Each row is a point on a tangle of strands that fork and nearly touch. The rows are in no order.
In the rows, 128 means zero.
Two points are linked if the straight distance between their rows is under 106. Some points are linked to none.
sabi: 135,107,169,110,149,90,128,110,147,151,148,151,128,102,129,117,156,96,108,96,144,162,148,130,106,130,149,93,186,152
retak: 140,133,103,144,87,108,112,115,185,98,159,123,151,152,90,113,177,110,135,116,129,112,128,114,110,130,75,94,163,97
nurut: 150,97,154,88,128,81,143,110,107,133,123,156,141,58,134,132,127,151,119,107,118,174,139,131,102,126,170,139,140,147
ziso: 57,164,169,129,127,130,90,113,138,147,120,156,101,162,145,137,153,110,105,166,166,92,140,145,126,103,83,109,133,127
pom: 137,117,148,140,123,77,62,101,155,124,129,142,145,132,181,127,130,174,157,121,106,105,132,149,70,136,141,120,154,117
boz: 52,149,153,130,126,125,116,104,151,153,135,125,115,154,118,138,163,99,109,173,168,111,129,135,118,94,45,85,129,109
gadol: 134,114,122,92,97,101,97,104,120,96,121,157,71,106,112,127,122,139,100,102,87,100,134,117,192,153,186,177,107,157
lem: 138,122,125,118,101,88,84,91,141,105,121,150,129,138,161,117,125,170,139,138,96,94,119,120,101,143,136,133,130,114
tafal: 159,126,132,166,151,123,178,137,137,152,155,105,188,109,95,121,161,102,160,101,161,166,148,120,99,120,82,74,147,120
Livib: 120,108,126,70,101,95,99,103,111,107,109,179,76,105,133,129,107,153,93,133,96,108,130,111,180,140,172,169,92,147
desuz: 159,111,111,106,103,107,141,125,110,96,129,140,95,100,81,135,118,127,111,87,92,134,128,112,176,159,192,179,126,155
sokos: 69,130,127,100,124,144,155,135,95,141,131,110,134,117,121,149,110,157,105,206,137,140,66,113,143,100,87,83,81,86
Fif: 159,124,109,106,90,100,173,119,128,99,140,125,150,91,84,117,157,129,126,116,127,172,104,104,112,134,123,95,149,102
Fisam: 97,105,164,78,129,86,108,85,117,148,114,165,147,75,168,122,126,157,121,169,131,157,118,127,91,114,120,92,132,119
rafev: 114,137,166,176,159,135,116,134,132,163,111,125,157,129,166,128,127,124,149,138,145,134,134,157,86,127,124,119,150,141
zano: 173,122,118,195,151,137,158,154,137,129,127,94,194,113,128,137,125,156,191,103,118,144,111,137,76,117,135,128,154,128
veteg: 154,128,88,177,128,147,132,143,138,100,121,92,157,156,144,110,103,176,177,131,89,98,93,122,109,143,129,135,125,110
Veze: 149,129,75,99,111,122,110,136,137,108,139,123,89,166,172,114,95,176,145,128,66,89,90,110,151,171,158,160,104,116
Kamas: 178,117,89,130,98,128,157,135,124,85,147,106,120,129,70,134,130,111,128,78,117,139,125,115,155,164,169,164,139,143
kasip: 82,155,118,116,110,147,125,126,118,132,114,132,108,162,129,126,124,133,115,175,147,103,102,120,153,111,96,123,101,102
Vem: 151,129,127,215,147,148,129,150,146,118,112,104,177,136,153,131,112,159,189,128,102,108,107,151,70,133,121,134,130,119
loka: 126,97,166,83,148,95,118,115,96,144,111,167,140,61,151,139,103,154,108,112,122,163,153,129,111,124,179,151,124,163
Redad: 119,141,96,138,153,179,121,171,113,136,104,123,117,174,190,134,84,161,138,151,76,99,111,148,148,137,154,185,87,133
Nudov: 152,135,77,90,91,126,130,137,122,104,146,119,101,150,136,111,101,150,127,136,89,117,83,96,170,166,153,147,110,107
lel: 122,136,161,208,175,145,115,150,140,160,99,118,179,139,169,139,122,135,166,138,115,122,128,165,68,118,120,126,138,145
Mube: 115,153,161,145,156,159,95,154,104,126,90,147,105,137,167,152,108,129,112,113,122,93,166,164,150,135,184,188,106,169
mizuz: 142,133,131,148,128,147,148,140,110,120,121,133,103,122,82,137,124,89,112,73,142,124,168,140,174,143,168,190,133,174
foti: 131,157,66,120,107,167,113,143,146,131,151,94,79,204,111,122,125,102,136,145,138,67,146,105,187,142,106,148,83,124
zapuz: 92,139,148,80,105,110,83,107,112,117,104,180,73,126,156,133,116,146,91,163,120,92,134,118,164,122,144,148,95,128
baz: 104,95,169,108,142,84,110,93,135,154,124,145,155,88,171,115,133,149,141,142,137,156,115,131,78,121,124,83,151,120
kabi: 131,129,84,132,142,157,114,159,127,126,122,108,116,169,190,115,82,183,152,153,70,97,84,131,147,150,147,168,98,107
bal: 77,131,154,138,131,118,123,109,163,146,149,127,151,136,122,118,163,92,122,147,165,138,128,130,112,104,66,65,166,117
sen: 130,121,149,124,157,149,111,137,88,124,95,153,124,113,165,149,86,158,106,105,98,122,161,160,143,133,196,191,103,165
Veg: 183,128,96,131,99,121,179,137,130,94,150,97,175,96,76,125,154,130,147,105,132,175,112,99,109,127,97,68,135,95
Zemaz: 145,131,150,166,185,160,171,163,98,165,106,127,176,92,157,127,104,152,146,115,123,157,129,164,92,109,150,145,119,143
Ladu: 157,112,148,179,150,89,77,118,152,129,129,129,157,133,179,140,127,160,168,95,107,119,131,140,57,141,157,124,180,138
Vigup: 174,119,77,138,126,165,162,139,107,113,162,56,164,134,70,126,126,111,150,123,158,164,142,105,139,102,71,75,75,101
gisim: 182,119,121,158,118,96,130,126,149,93,154,128,136,126,103,150,151,127,143,54,121,132,148,123,92,147,173,148,187,145
Mokag: 98,128,156,101,107,119,140,128,141,109,136,162,68,103,58,133,164,56,70,123,152,138,164,122,183,113,113,146,144,151
nozi: 154,121,133,165,174,135,169,126,146,162,165,88,177,109,87,125,165,83,154,97,171,174,169,122,109,101,53,57,144,129
vul: 152,135,119,174,167,185,159,171,104,151,102,106,161,136,135,135,94,140,153,129,117,135,124,159,103,122,140,162,109,141
ganak: 71,142,130,128,133,143,148,129,97,141,113,123,161,113,138,136,112,160,126,191,133,141,73,131,122,93,91,94,93,85
zeva: 163,139,86,184,120,164,113,135,159,107,143,82,133,189,107,125,136,117,164,100,144,80,165,138,127,137,95,155,123,127
sude: 133,131,72,143,131,179,137,154,122,133,136,61,124,172,121,127,100,119,152,166,136,113,114,115,165,131,80,129,77,112
bele: 94,124,175,78,105,92,142,102,134,131,136,164,87,95,105,132,166,88,65,163,143,151,132,129,133,99,110,101,149,134
mefum: 174,119,129,168,132,87,105,121,150,106,144,128,145,129,141,147,144,150,153,74,107,115,134,130,77,144,174,141,189,137
kete: 144,135,111,106,106,148,165,137,108,121,134,115,117,124,77,123,125,96,103,133,151,142,125,112,158,132,120,127,113,127
Nuz: 137,116,157,110,162,132,131,135,83,136,97,155,127,74,151,142,93,152,107,95,111,146,153,147,139,122,195,181,110,171
Zif: 71,154,155,82,95,114,91,99,127,121,114,175,56,153,153,132,139,132,89,172,134,78,130,125,166,119,127,135,102,118
zifem: 86,133,183,137,166,116,83,110,166,166,124,152,116,159,166,120,152,85,118,117,163,116,156,155,100,121,116,94,183,150
zesu: 99,114,164,79,105,88,121,91,122,140,124,165,111,82,134,131,143,127,87,163,137,155,124,122,121,111,121,112,133,125
musob: 148,122,74,140,125,177,144,146,114,126,151,56,135,154,88,127,119,108,148,151,151,139,129,109,160,111,64,102,66,97
dapem: 159,112,132,94,106,88,149,113,113,111,132,144,142,71,113,122,132,149,115,115,117,172,117,116,108,136,164,123,148,131
piz: 112,154,107,159,161,205,122,175,116,141,97,110,122,183,172,131,88,132,149,157,113,90,131,155,146,128,126,174,85,147
tun: 94,120,179,159,180,128,111,126,151,185,126,129,148,142,165,123,146,93,148,126,160,137,144,151,84,126,111,85,175,137
pezi: 99,107,157,120,158,112,132,103,184,161,169,146,142,127,125,109,176,84,121,115,154,162,126,125,100,112,80,38,195,112
Gulo: 141,139,149,138,137,130,158,138,107,132,115,134,110,100,80,132,136,75,107,75,157,152,176,137,160,136,161,161,147,174
Novop: 121,120,105,87,129,149,159,141,90,123,120,122,147,109,135,123,97,167,122,158,108,165,80,120,137,124,142,131,100,91
Visu: 86,152,176,128,135,133,95,119,137,144,110,154,109,152,152,125,143,99,109,139,160,105,164,149,120,121,122,130,147,146
nuzud: 136,142,123,134,104,128,121,123,138,106,123,130,107,158,117,128,139,121,124,119,128,96,140,136,135,142,145,149,130,136
Gafeb: 101,156,179,139,139,137,83,132,127,141,95,158,97,151,162,138,133,113,113,117,148,93,166,154,129,127,144,155,132,162
kuzop: 109,156,75,135,127,188,109,159,132,143,130,88,93,207,149,133,108,112,148,166,140,69,124,113,178,132,91,151,73,119
nibu: 108,135,72,93,94,149,147,147,110,131,161,88,118,148,101,138,115,126,127,188,125,131,74,84,175,124,78,85,83,74
tamim: 123,122,169,115,136,96,142,119,128,146,138,155,111,94,99,130,146,75,99,90,159,166,161,137,134,129,148,128,168,165
Kulu: 130,97,176,117,174,85,96,103,138,170,123,152,156,98,191,126,127,145,141,111,136,157,134,139,76,128,155,96,166,141
Sezon: 125,102,107,65,116,110,123,110,98,122,116,151,136,98,159,121,89,192,123,158,99,138,94,118,125,121,147,145,95,96
peb: 144,141,124,163,145,174,140,160,108,129,111,103,122,150,109,142,110,99,130,99,153,114,167,145,148,139,147,180,119,167
gidun: 90,123,171,80,109,104,141,113,131,123,128,169,71,91,76,137,160,65,57,144,144,156,146,123,169,111,122,119,142,146
Pip: 117,96,170,116,160,100,121,98,175,157,163,158,142,118,133,108,171,92,116,101,147,168,132,128,99,128,131,54,205,141
nukem: 186,117,73,135,103,144,168,140,131,96,150,75,162,121,67,122,146,115,145,110,139,163,122,93,128,125,80,84,114,93
sozul: 124,123,143,138,176,137,160,139,97,163,102,130,179,80,168,121,107,166,143,146,116,165,106,150,90,103,138,123,121,115
ver: 144,131,112,165,98,124,122,121,160,104,136,119,159,146,107,116,153,130,155,122,129,114,117,124,101,136,90,101,150,89
Dulot: 142,149,97,157,147,197,146,167,109,131,121,98,128,162,127,136,95,122,138,129,133,115,133,135,146,131,134,182,99,149
Nuri: 137,144,80,111,94,146,127,138,136,117,150,104,75,179,103,133,119,94,121,111,133,90,138,101,203,157,131,161,96,145
Farub: 143,131,81,89,99,132,145,142,111,105,138,102,119,136,116,114,106,148,130,146,95,147,73,97,155,149,134,134,106,96
nemi: 79,122,150,135,158,135,154,130,98,146,96,132,170,91,156,132,111,165,143,179,120,155,87,140,101,95,112,101,99,95
bak: 88,153,134,90,92,108,96,106,156,106,129,174,38,152,102,123,154,103,86,139,128,70,146,125,183,127,130,146,120,128
lazi: 161,129,95,159,108,137,140,135,131,102,134,103,163,137,117,115,131,149,161,122,123,120,101,118,111,139,112,118,132,95
Bozib: 173,131,123,182,138,133,166,142,131,140,139,91,176,116,102,130,138,116,154,94,154,153,146,129,92,126,121,114,154,135
Gizi: 188,125,106,153,110,112,151,130,136,91,151,111,135,132,79,133,151,118,135,69,130,137,144,119,123,154,155,148,173,143
bib: 123,111,113,75,93,95,86,98,126,113,121,160,121,123,166,114,103,197,123,162,89,99,103,110,123,138,143,139,95,97
zupo: 101,145,127,96,85,118,123,118,152,100,135,165,55,141,75,116,164,84,79,133,132,97,149,124,187,126,123,151,130,138

Follow the links from the first point to the second, and from the first to the third. Name the last point that the two ways share.
Veg / tun / boz | Visu
rafev / nukem / bal | Visu
nozi / Gafeb / lazi | Vem
tafal / tun / retak | Vem

A fork is a point with three links, a tip a point with one. Leave the first point through the second and follow the links. Name the first fork or tip that comes.
gadol / Livib | Kulu
Vem / zano | nozi
vul / Zemaz | sokos
loka / nurut | Nuri
Novop / Farub | Dulot
retak / ver | Vem
Nuz / sen | Visu

A fork is a point with three links. Follow the links from the first point to the second and name the forks in between, in order.
zifem / mizuz | Visu
boz / nemi | Dulot
retak / Visu | Vem
Bozib / Mube | Vem > Visu
Nuz / tafal | Visu > Vem
